A landscape with many valleys, sampled at points; each row gives a point and its height.
From any point a ball rolls to the lowest of the 2 points nearest to it. It stops when none of these is lower. Distance is the straight distance between rows; heights are no part of it.
vata: [ -2.6  12.9 -32.7   5.8 -12.3  26.9  42.7  21.8  24.7  -1.5  -6.2 -33.0
  10.2  -0.6  42.7  16.0 -20.9 -23.2   9.8   0.2   4.8  -9.5  34.1]  h=89
totor: [ 31.4 -24.5  25.7   3.5  15.9 -22.6 -39.0 -51.8  21.4 -13.4   1.7  -8.9
   0.3   8.2 -10.7  -4.4 -29.9 -18.0  -2.0 -25.9  -5.4  23.3  -7.6]  h=365
mufe: [-23.1 -20.9   9.1 -15.8  18.0  40.6  30.6  27.1 -23.5   8.8  33.4  -8.9
  10.5  -0.3 -21.8 -29.6 -13.4   8.4   8.6   2.2  10.5   5.9  31.3]  h=741
milev: [ 39.7  27.3 -38.6 -42.6   8.1  22.5 -12.6  35.5   5.1 -20.5 -21.9 -33.3
 -20.7  12.8   2.1   3.7  11.8 -14.5 -21.1 -16.3  22.7 -22.1  30.0]  h=347
sif: [ 15.8  -7.9  52.1  17.9  -8.9 -11.2  -2.8 -25.4   3.0  33.4  56.7  30.3
  22.9 -36.8 -23.5  12.2  33.6   8.1  14.8  -3.1  18.1 -13.6  -3.0]  h=458
ropom: [ -7.7 -31.1  18.4 -17.2  -5.1 -15.8 -35.0 -15.9  24.1  13.7  28.6  -7.8
  10.6  13.7 -14.3 -24.2 -26.9 -12.5  11.5  13.6  -8.5  37.8  -1.5]  h=197
duto: [ -6.8 -15.1   5.6 -18.1  -4.7  -1.2   7.2 -40.6   5.8 -52.5 -22.9  27.2
 -10.5  54.6  -6.2 -38.6  -1.1 -26.5  -5.4   2.4   5.1  15.3   8.7]  h=263
toz: [ -8.2   1.3  -6.4 -15.4  29.2 -10.8  19.3  28.4  16.4 -49.3 -26.3 -16.0
  -3.9  16.2  22.6  31.1  41.2  -0.8  17.8  15.7   5.6  -5.5  15.4]  h=191
Luve: [ 29.5   0.4  -2.1  21.6  17.4  32.5 -12.0 -13.1 -30.6  -7.5   0.1  -7.9
 -15.3  32.5  -3.2  -9.0  15.0  23.0 -14.5 -21.6 -10.7  -1.3  23.1]  h=185
lupa: [ 27.2   4.6  10.8  40.2  15.1   3.1 -16.8  20.4  -4.6  -1.6  -5.7 -29.9
  20.5   0.1  22.7  30.9  32.8  32.2   8.5 -41.7  -7.8  -2.8  31.2]  h=298
divi: [-16.7   9.0 -22.5 -30.2  21.3 -21.7  -8.8  40.3 -16.0 -23.3 -17.8  -0.1
 -29.7   9.9 -10.7  10.6 -21.3  14.4  14.7  22.0   1.9 -14.8 -37.5]  h=397
Fidid: [-25.4   4.1  -9.2 -58.5   8.8  19.6  15.2  39.2 -26.5 -17.6   5.5  22.9
 -14.4  14.9 -41.3 -46.0 -26.1  -2.6 -13.6  18.0  20.4  -6.3   9.7]  h=801
mumu: [ -8.0 -27.5   4.1  16.7 -10.5  22.4  -6.5 -33.9  26.5  37.9  25.3  -4.9
  42.5   7.3 -12.5 -56.8  25.9  -6.6  11.1   2.5 -28.0  47.6   7.6]  h=664
kekor: [ 33.4  10.8   2.9   3.3  -1.2  20.7   1.7 -34.4   8.6  16.9 -22.6   7.0
 -45.8  -9.1 -10.1   6.7 -32.2 -33.2 -18.2 -21.9   8.1 -25.2 -18.2]  h=224
deg: [  3.9  -6.0  -7.7  13.2  29.9  35.1  29.9 -14.0   8.0  12.5  16.5  -0.2
  37.8   9.1 -14.4 -39.6  26.7  13.9   8.7  -6.9  -7.8  20.5  30.9]  h=706
Leta: [-41.2  47.1 -38.8  -3.4  -1.6 -34.9 -30.0  47.1  12.1  20.0 -13.9   2.5
  34.9 -14.5  51.9  12.8  44.1  -2.5  -5.7  12.5  13.2   4.4  -6.2]  h=251
Gezer: [-27.9  12.1  -6.7  10.8 -21.2  -4.3  -3.1   4.6  -9.8 -18.3 -35.1  -1.5
 -21.8  22.7  65.0  16.5  44.4  -6.7  -0.3   3.7  -8.8 -17.5  11.0]  h=438
Bonom: [-25.7   8.8 -10.2 -32.6 -10.4  48.2  34.4  20.7 -10.6 -24.2 -19.8   2.4
 -10.8  15.9 -11.3 -24.5  14.4 -18.3   5.1  17.5  -8.7   0.7  14.8]  h=152
fegin: [-16.3   2.5  -7.0 -20.4 -20.1 -16.8 -11.2 -16.0  12.1  -1.5  -0.9  49.1
  19.7  21.7   0.8 -49.1  -1.3 -11.1  10.1  16.8  -3.4  25.4   8.3]  h=179
debis: [-37.5   0.7  -6.1   3.8 -20.6   5.8  26.5  15.4   7.1 -18.1 -35.6 -19.0
  -0.2   5.3  57.2  30.8  36.0  -7.6  16.9  13.9 -18.6   4.9   0.9]  h=456
dovek: [ -4.2   7.2 -11.6   5.5   2.3  -1.9  -0.5 -14.2  -6.1  -1.6  -8.5  30.6
  10.3  42.9   8.5 -28.4  18.4   4.0   0.0   4.4  -1.1  15.0  26.8]  h=100
Tepe: [-10.9  28.0 -13.8  47.8 -13.1 -12.5 -10.9  -4.2 -37.9  46.8  24.6  33.1
  17.9  33.9  26.3 -21.7 -10.2  22.3  -8.1   5.1 -10.1  11.2  18.2]  h=107
Fasu: [ -4.8  -7.8  20.2   4.3  45.5  -3.8  17.5  30.2  -5.9 -54.0 -13.4 -36.5
   0.0  20.1  19.5  33.0  38.5  31.2  32.1  -7.7  -2.5  -0.8  21.6]  h=228
sadas: [-10.3  12.3  10.4 -16.4  23.2  -7.0  30.7  13.6  -9.7  22.7  10.4  30.1
 -16.8 -17.3 -32.3 -10.4 -50.7 -13.1  -0.3  18.0  36.8 -18.7 -19.9]  h=477
kenoz: [ 25.9   6.5 -10.9  -9.1   3.1   6.7 -18.0 -25.8  -4.2 -23.8 -29.1  13.0
 -36.5   8.1   0.2   4.0 -17.3 -10.0 -20.0 -18.9  -9.8 -14.0 -21.2]  h=192
Pugo: [-11.9  14.5  -1.8 -15.1   0.4 -43.7 -20.6  12.2 -22.8 -44.6 -14.0 -18.0
 -24.8  36.5  50.7  31.9  -0.4  -0.6  -5.0  13.5   8.9  -9.5   8.0]  h=109
naza: [-12.0  -5.7   0.9 -38.0 -12.8 -36.8 -43.1  25.9  -4.7 -13.2   3.4   1.8
 -18.6   6.0  -9.8  10.8 -26.5   3.8  19.0  31.6  -3.6   6.6 -23.9]  h=318
dufim: [ -7.3  -9.9  19.9 -11.5 -16.3 -36.2  -1.6  -5.3 -11.6 -16.3  -0.8  21.0
 -29.4 -21.7   2.7  26.2  -9.5 -14.7  -5.4  12.3  16.2 -20.6 -26.8]  h=84
Rela: [  5.2 -22.9  65.0   4.0  12.9 -52.5   9.5 -33.8  11.4  -6.0  25.6  -8.6
   2.0 -35.4  -3.9  35.7 -21.3 -16.9  22.7  -3.0  11.2 -20.3 -23.7]  h=404
bub: [-20.4  18.0  -5.4   5.5  32.4  19.2  23.9  13.5 -17.2  48.4  27.7  28.4
  34.8 -18.9 -27.0 -21.1  17.7  39.2  -5.0   4.9   6.4  13.0  24.2]  h=865
moz: [-27.5  13.9 -14.7  -1.4  20.8 -49.2 -15.9  21.3  31.0 -26.0 -22.3 -13.7
  10.8  41.7  28.6   6.0   0.8   4.4  24.1  36.4 -14.2  18.7 -20.4]  h=302
sor: [-47.1 -12.7  -5.4 -26.1 -13.8  17.3  13.2  10.3  22.2  10.2  18.0   7.9
  44.6  -1.6 -14.4 -38.9   9.4  -3.2  18.0  22.1 -33.2  38.9   7.0]  h=618
zar: [-54.4  14.4 -12.5 -10.4  -6.6 -41.3 -11.4  35.1   6.4  18.7  -6.3  20.7
  36.5 -14.0  32.8  14.7   9.7  14.6  10.3  27.7   4.1   9.2  -7.6]  h=225
levos: [  4.9  -8.3  -4.9 -53.7  -9.8 -43.4 -48.0   5.0  17.9 -19.9 -12.1  18.5
 -15.1  -8.7  -9.7   9.0   9.5  -0.9   4.3   8.1  13.3   7.9 -32.6]  h=221
rinas: [ -2.9  12.2 -12.5  11.4  25.2 -61.8  -2.4  18.1  -0.2  10.3  10.6  17.4
  24.5 -13.0  33.7  29.2   1.7  16.2  -7.8   1.8  25.6 -11.1  16.1]  h=186
vegok: [ 14.4 -11.6   9.9   0.8 -10.5 -12.8 -37.7  -3.7  -4.2 -19.0 -19.6 -16.6
 -35.9   1.5  -0.7  21.9 -25.5   0.2   1.3  -3.2 -24.7  -1.3 -35.0]  h=131
forap: [  8.0 -14.9 -10.1 -34.0   9.4   1.6  32.8  -3.2  24.2 -32.8 -26.7   4.9
   6.7 -29.5  -1.9  30.6  42.9  -7.1  14.3  -2.2  32.6 -12.6  17.9]  h=101
zope: [  4.8  11.5  -7.7  18.6 -13.6 -47.0 -23.1  -4.1   5.8  34.1   0.6  23.6
  15.8 -14.0  30.3  24.7  -0.6  -1.8 -21.4 -10.1  15.4  -6.5   8.1]  h=219
vene: [ 12.9 -32.1  10.3  12.4 -18.1  17.9 -34.2 -28.3   7.1  26.4  25.7  -9.8
  -2.1  22.6 -12.6 -33.4 -18.1  -3.8   0.8 -10.1 -32.2  25.0   7.5]  h=121
gekif: [  1.9  -7.8  -6.1   0.4  33.0 -32.5  39.5  -9.8  18.7 -26.6 -18.3   9.6
  11.2 -20.1  15.8  37.8  15.0   8.9   4.3   2.4  38.8 -24.3   5.9]  h=132
dat: [ 32.2   0.2  13.9   7.6   9.1  48.6 -12.4   9.3   3.8  43.5  31.0 -27.0
   6.4 -31.5 -58.9 -10.5   2.0  18.3  -7.1 -34.6 -12.3   2.8 -17.7]  h=366
basa: [-27.9 -25.6  31.6 -30.9 -11.9  -1.9  -7.8   4.0 -16.6  14.1  52.6  35.4
  13.4 -12.2 -40.6 -34.7   5.7  11.0  10.1  34.9   9.9  16.6  -4.1]  h=550
kufaf: [-16.6  25.4 -36.1 -19.8  -2.5  20.0   1.2  45.1  -9.1   4.0 -28.7  -8.2
  -4.0 -15.9   3.0   3.3  25.9   1.2 -12.0   9.1 -16.8 -19.3  -9.3]  h=262
niso: [  8.3  14.2 -32.2  -7.3  -5.5   5.5  20.8  10.8  57.7   0.6 -11.6 -36.2
  14.3  -4.0  15.4   6.1 -18.7 -24.3   3.6   0.5  -0.7  -7.6  -2.4]  h=59
turar: [ -5.7  -7.4  33.0 -21.5   1.6 -45.5  -9.8 -47.3 -10.9 -31.6 -20.7  27.6
 -32.1   5.1 -28.5  -3.4 -32.0 -23.1 -14.1   7.8  12.7  -1.9 -53.0]  h=168
ven: [-19.2  -1.6  -8.3  41.9 -21.9  33.1  15.4 -34.3   9.7  -1.9 -44.1   2.1
  -4.4  10.5   8.5 -13.0  21.0   2.5  15.6   9.1 -59.3   8.9 -32.8]  h=472
Kes: [ 13.9 -17.4  -3.8 -26.1 -16.1 -34.5 -27.0  -2.0   8.1 -36.0 -15.5  29.9
  -1.4 -12.2   8.7  16.1  50.4   7.2  -7.6  -0.6  16.5  -0.8  -1.0]  h=118
Lanu: [ 33.2  10.7 -19.0  -1.1  -5.3 -46.6 -50.8 -14.5  10.7   6.8 -14.4  -5.7
 -26.1   4.5  10.8  16.3 -62.4 -17.4 -18.4 -10.4  -3.2  -0.4 -26.4]  h=206
Rusil: [ 44.4  -5.2  -3.7  41.9 -19.3  32.1 -18.2 -47.8 -26.0  12.4  14.7  -5.2
 -23.9  14.7  -3.8 -23.8   0.8   2.1 -15.0 -17.3 -15.0   6.0  13.8]  h=114
kop: [  1.7   3.4  20.1 -17.9  -5.1  -4.1 -12.8  -0.8  -4.6  38.1  42.6  33.1
  12.5 -33.3 -37.0 -15.4  21.4  12.8   8.3  17.0  12.4   4.6  -4.7]  h=506
mutur: [-10.8  42.4 -38.7 -26.6  20.2  13.1  14.8  28.2 -17.3  27.5   2.2  25.5
   8.6  -7.6 -21.6 -12.5  -3.5  -3.5 -29.9  -1.5  10.9 -17.8   9.2]  h=836
rup: [  1.9 -16.4   9.7   5.9  13.5  19.7  11.9  -9.3  37.4  41.7  27.1  -1.0
  42.9 -12.6 -26.5 -40.8   9.5   0.6   5.3  -4.0  -3.3  26.7  18.1]  h=686
nupu: [ 10.2  -3.3   6.5  23.9 -25.7   0.2 -29.0  32.8 -17.3  12.4  17.8 -35.1
  18.0  -1.7  22.6  22.0  13.4  35.8   8.9 -12.2 -19.9   8.9  21.4]  h=330
kedu: [ 35.6  -0.2 -14.4   5.5 -21.1 -37.2 -18.4  -5.4  18.7   7.0  -5.3   9.3
   6.6 -34.8  32.3  35.5  15.1 -21.1 -18.3 -23.6  43.7 -23.3  16.8]  h=250
revol: [  2.6  23.7 -17.3   6.6  47.4  -6.0  33.3  33.5  29.9 -14.2  -7.0 -28.7
  25.9   2.1  -0.1  11.1   2.9  13.1   1.2  -2.9  20.3  -5.7  18.2]  h=148
movat: [-37.6  -1.3  -2.2   3.4  -6.8  27.7 -13.1   5.8  27.0  31.2  20.1  -7.7
  44.5  26.4   0.0 -56.0  -6.4  -9.7   9.5   4.2 -38.8  44.1   8.6]  h=640
vezu: [-13.5  46.7  -8.9  35.6   9.1 -13.0   3.6 -11.0 -34.5  20.1   2.7  31.1
  12.8  47.3  34.6 -34.2  22.5   8.9  -9.6  -5.1   9.7   4.0  37.6]  h=14
poza: [ 22.9   9.0  -1.2  46.2  36.6 -21.1 -17.2 -25.0  16.4  16.6 -17.7  -6.6
   2.1 -17.1   4.3  22.9 -30.6  18.5   2.6 -29.3 -15.0  -1.8 -28.4]  h=275
diz: [-45.1  19.9 -17.7 -17.2   9.5 -39.0  -8.7  50.4  13.0 -10.9 -12.7  -6.4
  25.9  23.9  30.8   2.5  27.2  13.6  24.1  26.0  -4.2  19.0   8.6]  h=259
simu: [ 25.8  11.7   9.5  38.3   3.8 -40.0 -25.6 -36.9   7.9  25.8  -5.7  -6.9
  -6.4  -2.5  22.6  28.1 -43.1  -6.7 -16.8 -23.9  -2.1  -2.5 -14.4]  h=248
vep: [  5.6 -17.8   2.2 -11.7 -11.2 -12.8  -3.0 -59.0  39.3 -28.8 -18.6  21.9
   8.8  26.8   5.4 -20.5 -11.1 -48.2  -4.4 -17.4   6.1  22.6  15.1]  h=291
kome: [ -0.2 -42.4  36.4  17.6  -2.1  12.3 -32.7 -38.2  -7.4  -5.2  18.4 -11.0
 -10.8  21.6 -14.6 -12.2 -18.0  17.9   6.0  -1.1 -33.6  29.2 -27.0]  h=39
movuf: [ 18.4 -18.3  14.6  35.7  22.2  18.6  -5.7 -44.5   6.6  -7.2  -1.0 -19.9
  -5.2  15.8   2.1  -3.9 -25.1  -4.9  -6.4 -37.4 -12.2  10.3   6.0]  h=281
dofor: [  1.3 -20.3  36.5  29.6 -44.8  22.0   5.5 -34.7 -38.5   3.2  23.2   5.1
 -32.2 -14.0 -19.6   4.8  15.3   3.4   8.8  22.6 -10.3  -1.1 -35.2]  h=115
dupuf: [-18.6   7.5 -17.2 -31.9   7.0   9.7   8.6  26.1  11.2 -10.3 -18.5 -14.0
   5.6  13.2 -11.7 -20.7 -18.0  -9.2  12.0  17.2 -19.8   1.5  -1.9]  h=209
gubiv: [-17.3 -37.3   0.5  -4.6  10.1  49.0  55.2 -10.4   0.2  -1.0  30.0   5.7
  17.8   9.9 -22.5 -53.5  12.4  -3.3   0.7   4.8  14.9  17.6  36.2]  h=724
det: [ -6.9   7.2   4.8   2.8   1.3 -20.0 -18.9   6.3 -29.1 -37.8 -34.1 -15.2
 -41.9  22.5  36.2  30.3  -6.3   5.0   3.7   3.0 -16.8 -16.7 -29.5]  h=56
Vunuv: [-31.5  -4.4 -14.3  21.1 -10.4  25.7  27.1  -3.7  26.3  -8.2 -45.7 -10.6
   8.7  12.4  32.5  10.1  22.0  -5.1  27.9   6.9 -58.1   0.6 -22.2]  h=476
kab: [ 24.6  16.7 -10.7  14.7  14.0  49.6   7.7   8.5  18.1  44.5   0.6 -30.2
   4.0 -34.5 -31.0  -2.4 -15.1  -3.0 -14.2 -27.9 -13.7  -9.4   5.0]  h=333
lak: [ 14.4 -21.1  21.0  18.4 -41.7 -14.3 -21.7  -5.1 -28.2  -8.8  23.3  -5.4
   6.1  -3.8  25.0  22.5  19.3  25.4  -2.9  -3.1  -1.1   3.5  32.9]  h=363
tekes: [ -4.0  -4.7  -6.8  -4.6 -33.7  -6.8   5.9 -12.4 -22.8 -31.9 -24.4  20.3
 -39.8  -7.1  10.9  15.9  17.0 -17.3 -28.5   0.8  22.9 -28.0 -13.5]  h=130
vofu: [ 18.3   1.8 -16.9  12.8  12.8  -3.2  49.5  20.3  35.1 -12.5  -0.4 -48.9
  19.7  -8.3  22.7  27.3   1.4  -0.4  16.7  -5.7  26.6 -13.2  39.9]  h=117
ruzet: [ -5.6  19.7 -17.5   3.9  36.9 -30.5  35.2  21.1   9.3   2.4  -5.4  10.8
  23.7  -1.6  23.1  17.6 -13.3  -1.2   0.6   0.3  33.7  -8.2  14.5]  h=159
Kal: [ 32.9 -22.2  18.0  34.2 -42.4  30.5   1.4 -52.4 -52.6   4.9  28.5  -7.2
 -34.5   9.8 -22.8 -24.8   2.9  -7.2   1.9   6.8   1.5  23.2 -12.2]  h=38
duref: [  9.2  -2.2  21.0  24.7  23.3  30.1  -7.3   0.0   6.6  23.7   9.6 -16.7
  15.5 -37.8 -26.4   7.3   4.0  40.9   4.3 -24.6 -25.6   1.2 -21.9]  h=336
sadul: [ 19.0 -21.4  50.0   2.2   5.0 -21.5  -8.1 -46.4   2.0 -23.2  10.5 -13.8
 -19.2 -13.5  -7.0  25.0 -28.8 -25.3   6.9 -12.3  10.9   1.9 -21.8]  h=390
zepel: [ 10.3 -14.0  19.7 -44.9  39.6   0.0  29.1   8.8   9.4  -6.2  18.3  19.2
  -7.8 -16.2 -37.5 -13.8 -33.6 -18.6   8.6  -3.9  51.7 -10.7  -2.1]  h=495
dofu: [-13.4 -24.0  10.5  37.9 -23.0  41.7   8.2 -43.4   8.4  15.9  -2.3  -4.6
  -5.6   4.4 -16.1 -24.2   7.1   7.4  20.9  15.6 -52.5  24.1 -26.3]  h=436
Gita: [ 22.5  -3.8  23.9   2.0 -21.9   9.7   9.7 -24.0   5.1  21.8  16.7  -0.4
 -30.0 -20.5 -13.3   8.8 -32.4 -47.8 -15.1  -6.6  15.5 -21.6 -12.3]  h=243
tagu: [-37.7 -17.1  -2.6 -26.3  10.0  26.8   8.5  18.0 -22.4  16.7  40.2  17.7
  19.3  25.0 -26.6 -65.3 -11.0  13.6   2.8  19.7   4.3  25.4  24.5]  h=761
vide: [ -5.0  -0.6  22.1   0.2 -17.4 -23.1  14.8 -54.8 -10.5 -19.8 -22.0  49.0
 -27.5  17.7 -25.8 -22.8 -10.3 -29.8 -24.3   9.9  15.9  -3.4 -36.9]  h=199
dadi: [ -4.1  16.5  -8.8  -1.2  25.7  18.6   6.6  32.7  -1.9  22.3  13.4  -7.1
  35.8 -27.4 -14.6  -5.7  24.0  21.3 -14.1 -17.9  -8.5   5.7  18.1]  h=880
miru: [ 10.2  -9.9  52.0  14.1 -19.7   5.3  -6.5 -35.4 -41.9 -15.7  29.2   9.3
 -43.8 -15.5 -22.9  17.4 -10.6   0.3  -5.3  -4.1  10.0 -26.7 -50.3]  h=78
silub: [ 28.6 -11.4  -8.8  -3.2   0.0 -27.5 -30.2 -33.9  40.5  -8.2 -21.2   0.9
  20.1  17.1   2.2  -4.8 -18.7 -19.0  -4.3 -19.9  -2.7  21.0   7.8]  h=328
Rafi: [-45.5 -23.0  16.8 -38.9  -5.8   0.1   2.9   8.4   9.0   0.9  25.5  28.6
  26.7 -14.3 -38.5 -38.8  28.5  10.5  21.2  43.6 -17.2  37.5  -0.2]  h=590
tis: [-12.0  25.9 -24.5 -39.4  -9.1  18.2  -2.3  31.0 -27.9  17.8  11.5  34.6
 -14.0  -4.5 -41.4 -36.8  -3.1  -6.4 -28.3  18.1  13.7 -15.9  -2.3]  h=821
Nup: [  1.7  -3.5   0.0  23.5 -47.5  -7.4   6.5 -30.1 -28.2 -21.6 -15.8  -6.0
 -15.3   4.0  55.1  33.6  37.2  -5.6 -13.4  -3.2 -13.9 -10.3  18.7]  h=415
kog: [ -6.8 -11.3  39.7   5.5 -13.3 -12.4  18.5 -16.0 -42.4 -23.9  12.7   9.7
 -37.1 -21.6  -8.8  27.3 -22.1  -4.3 -19.3  -9.5  27.6 -29.3 -22.3]  h=43
boz: [ 11.1  32.6 -38.6 -21.0   2.4   6.1 -17.8  63.3 -17.6   3.2 -16.0 -30.2
  -7.2  13.1   9.0   1.7  36.0   2.3 -21.0 -10.7   3.8 -17.2  13.7]  h=304
Rem: [ 32.4  14.5 -40.6   0.7  -2.8  13.3 -31.5  30.2  39.4  18.8   0.7 -56.0
  11.3   7.0 -12.9 -10.0 -46.9  -4.0   0.3  -9.2  -7.7   8.1  -3.9]  h=315
nisi: [ -4.4 -18.8  57.0  11.9  -1.4 -36.9   8.1 -27.2  -3.1   8.0  25.9  27.6
   4.5 -47.3  -6.8  36.2  13.8   3.9  34.1  -2.4   7.9 -11.2 -19.0]  h=423
Dul: [ 29.6   1.6 -24.4  -9.6   7.0  31.5  -9.3  36.6  30.2  -4.4  -3.9 -71.4
  -2.9  -6.9 -19.0   4.7 -19.8   4.6   5.6 -12.5  -7.4  -4.2  -1.5]  h=357
pab: [  4.1 -31.0  28.2   7.8  -9.0  41.1  19.5 -31.7  -1.8  22.1  26.8  -5.4
 -13.9  -7.2 -12.8 -14.1 -23.1 -28.9  -1.6  -4.8   9.8  -4.8  10.8]  h=266
tuza: [-24.8 -16.9  -0.6 -53.7  24.4  12.5   0.4  25.8   1.5   1.4  30.9  12.1
   8.4  18.7 -35.3 -41.8 -48.9  -2.4   8.5  24.8  14.1  20.4   8.9]  h=781
biv: [ 23.6  -3.1  -9.0 -14.8 -10.2  -7.6  -1.7  19.9   8.0   7.4  -6.0  -4.9
   1.0 -33.0   7.5  29.6  11.2  -3.3 -12.3 -10.9  26.7 -20.7  11.2]  h=273
valo: [ -1.3  31.5 -22.4  39.8  14.2 -26.2 -13.4  13.3 -10.0  53.4  10.0  21.9
  33.1  17.5  28.3  -7.3 -33.9  12.7 -17.2 -13.0  -0.1  -0.3  13.7]  h=182
Div: [ -5.7  18.0 -32.1   4.7 -17.6  13.6 -10.1   9.7 -16.5   2.2 -23.0  14.5
  -9.3  -8.0  20.0  10.2  60.9  14.3 -13.0   1.9  -9.1 -17.3 -16.8]  h=220
feko: [ 31.7  26.3 -44.2  -2.1  -9.1  -9.6 -40.8  17.6  18.9  13.7 -18.1 -25.1
 -21.0  17.3   9.9   0.4 -41.0 -16.1 -17.3 -11.0  -4.0  -3.2 -12.3]  h=261
rido: [-22.9   6.9  -4.3 -31.2  21.1 -41.9  13.3  39.2  -4.8 -47.4  -4.7 -19.8
 -17.3  31.4  37.8  29.4  13.1  10.5   7.0  30.9  23.7 -12.4   9.2]  h=151
sufit: [ 20.6   7.0   5.5  42.8  49.8  12.5   4.3  -3.0  21.7  12.3 -24.9 -25.8
  18.3 -17.7 -19.2  20.3 -10.2  36.2  15.6 -23.8 -25.0  -2.2 -32.0]  h=305
gote: [-17.9   7.1 -17.7  -9.1 -27.6  36.2  43.7   7.6   9.0  -4.4 -17.2 -10.6
   8.3 -11.4  11.6   1.9  10.3 -22.5   9.7   9.2 -12.7  -2.9  14.0]  h=116
rafov: [ -3.2   4.9  -3.0   0.8 -27.5  -4.9  14.3 -38.0 -25.4 -45.6 -19.0  50.6
 -20.1  38.9  -7.4 -46.4 -13.3 -33.7 -34.2   9.9  22.4   4.5 -12.7]  h=230
Sesan: [ 12.5   6.9 -20.0  13.7 -36.3  31.9   2.9  -2.0 -34.9 -11.8 -22.4   4.0
 -34.5   0.7  14.3  11.8  22.9   7.1 -18.6   0.5  -0.9 -25.4  -1.5]  h=173
fanop: [ 27.4  22.8 -36.7 -11.5  11.7  35.2  -0.2  37.2  14.7 -25.0 -22.3 -49.3
 -14.3  26.4   8.2   3.9  -2.2 -12.9   3.8 -14.6  -5.1  -7.5  20.0]  h=380
Dasir: [  6.8 -10.2  12.0   1.1 -46.9 -16.3  -0.8 -19.7 -48.3 -24.3  12.9   5.2
 -14.2  -5.1  28.8  25.2   9.4   0.3 -22.7  -0.4  16.7  -8.5  39.3]  h=391
nemi: [ 21.7   1.9  11.2  18.5  34.6  17.0   7.1  34.2  -1.8 -33.7  -9.7 -50.0
   8.0   8.4   0.2  23.1  43.1  29.3  21.4 -37.4  -0.4   0.2  31.8]  h=264
Bez: [ -7.2 -17.9  15.0  35.8 -25.6  38.9  -4.0  -7.5 -15.3  25.7  23.2 -13.0
   6.7 -14.7  -9.5  -6.0  16.7  28.8  13.6  12.3 -34.6  14.8   1.7]  h=392
Keb: [-20.3  25.5 -14.8   8.6  28.1  -0.1  31.6  23.9 -25.7  42.0  27.7  33.0
  31.8  -7.2  -2.0 -12.9 -14.5  14.6 -19.1   5.7  17.6 -10.2  28.7]  h=851
rilu: [-15.3 -18.2  -4.5 -28.2  -8.8 -20.1  15.9  -6.8  12.9 -36.1 -16.4  30.1
  17.1  -8.3   5.7   9.8  56.1   0.7  13.9  11.3   8.6   4.6  16.3]  h=54
tato: [-12.8  -6.6  21.2  21.6 -36.6  13.1  -3.1  22.6 -18.1  32.5  34.6 -13.7
  23.7 -20.0   6.5   6.3   1.9  23.9  12.2   2.0 -21.9  11.1  28.3]  h=359
muz: [  8.7 -19.1  18.1   9.4 -10.2  -1.9 -46.4   1.3 -23.2  -7.1   0.8  -2.3
 -16.9  14.5  -1.4  10.0  -0.6  32.0   8.6  -5.4 -35.4   6.0 -15.2]  h=145
Sil: [ -3.7  -4.0  11.3 -15.6  -4.8 -36.7  -4.2 -22.2  23.2 -10.0 -19.1  32.3
 -23.7 -16.8 -15.9  13.5 -22.6 -32.4   1.3  22.8   8.6  -8.6 -53.6]  h=129
vubo: [ 16.3   8.0  -0.4  -6.6   9.6   4.4  32.3  13.8  27.1  26.3   0.9 -10.0
  -4.3 -49.5 -11.6  33.1  -8.7 -11.6  -1.3  -3.4  18.0 -24.3 -15.0]  h=296
ped: [  1.8  12.8  -1.2  16.6  16.0  52.0  57.4  13.7  20.3  40.5  -2.9 -12.3
   2.3 -43.2 -17.6  19.4 -24.4   0.6  -2.0  -7.2  -5.9 -17.6  -8.7]  h=313
Fezu: [-18.8  16.1 -11.1 -20.4  11.4   5.2   9.0  25.4 -21.3   4.4 -11.3  20.7
 -19.3 -15.2 -18.3  10.4 -36.5  10.1  -9.0  27.3   8.8 -33.7 -31.6]  h=448
dabe: [ 47.3  -6.2   3.9  30.0  29.8  19.8 -20.7  -7.1 -10.2  -2.4  -2.4 -20.7
 -10.9   6.6 -10.7   8.8 -19.9  18.5  -3.8 -46.5 -11.4  -1.5   4.4]  h=245

Call two points neighbours if one is among the 2 nearest of the other. Go from one point of each pair to the other, from neighbour to neighbour, staying as low as possible. Name the highest point that can't be avoided.
zar, vegok: moz
kog, Kal: dofor
vezu, niso: zope
det, kome: muz
rilu, niso: ruzet

Where does a ball stop that starts at each point below?
kab: niso
zepel: rilu
lupa: det
fanop: kog
silub: kog
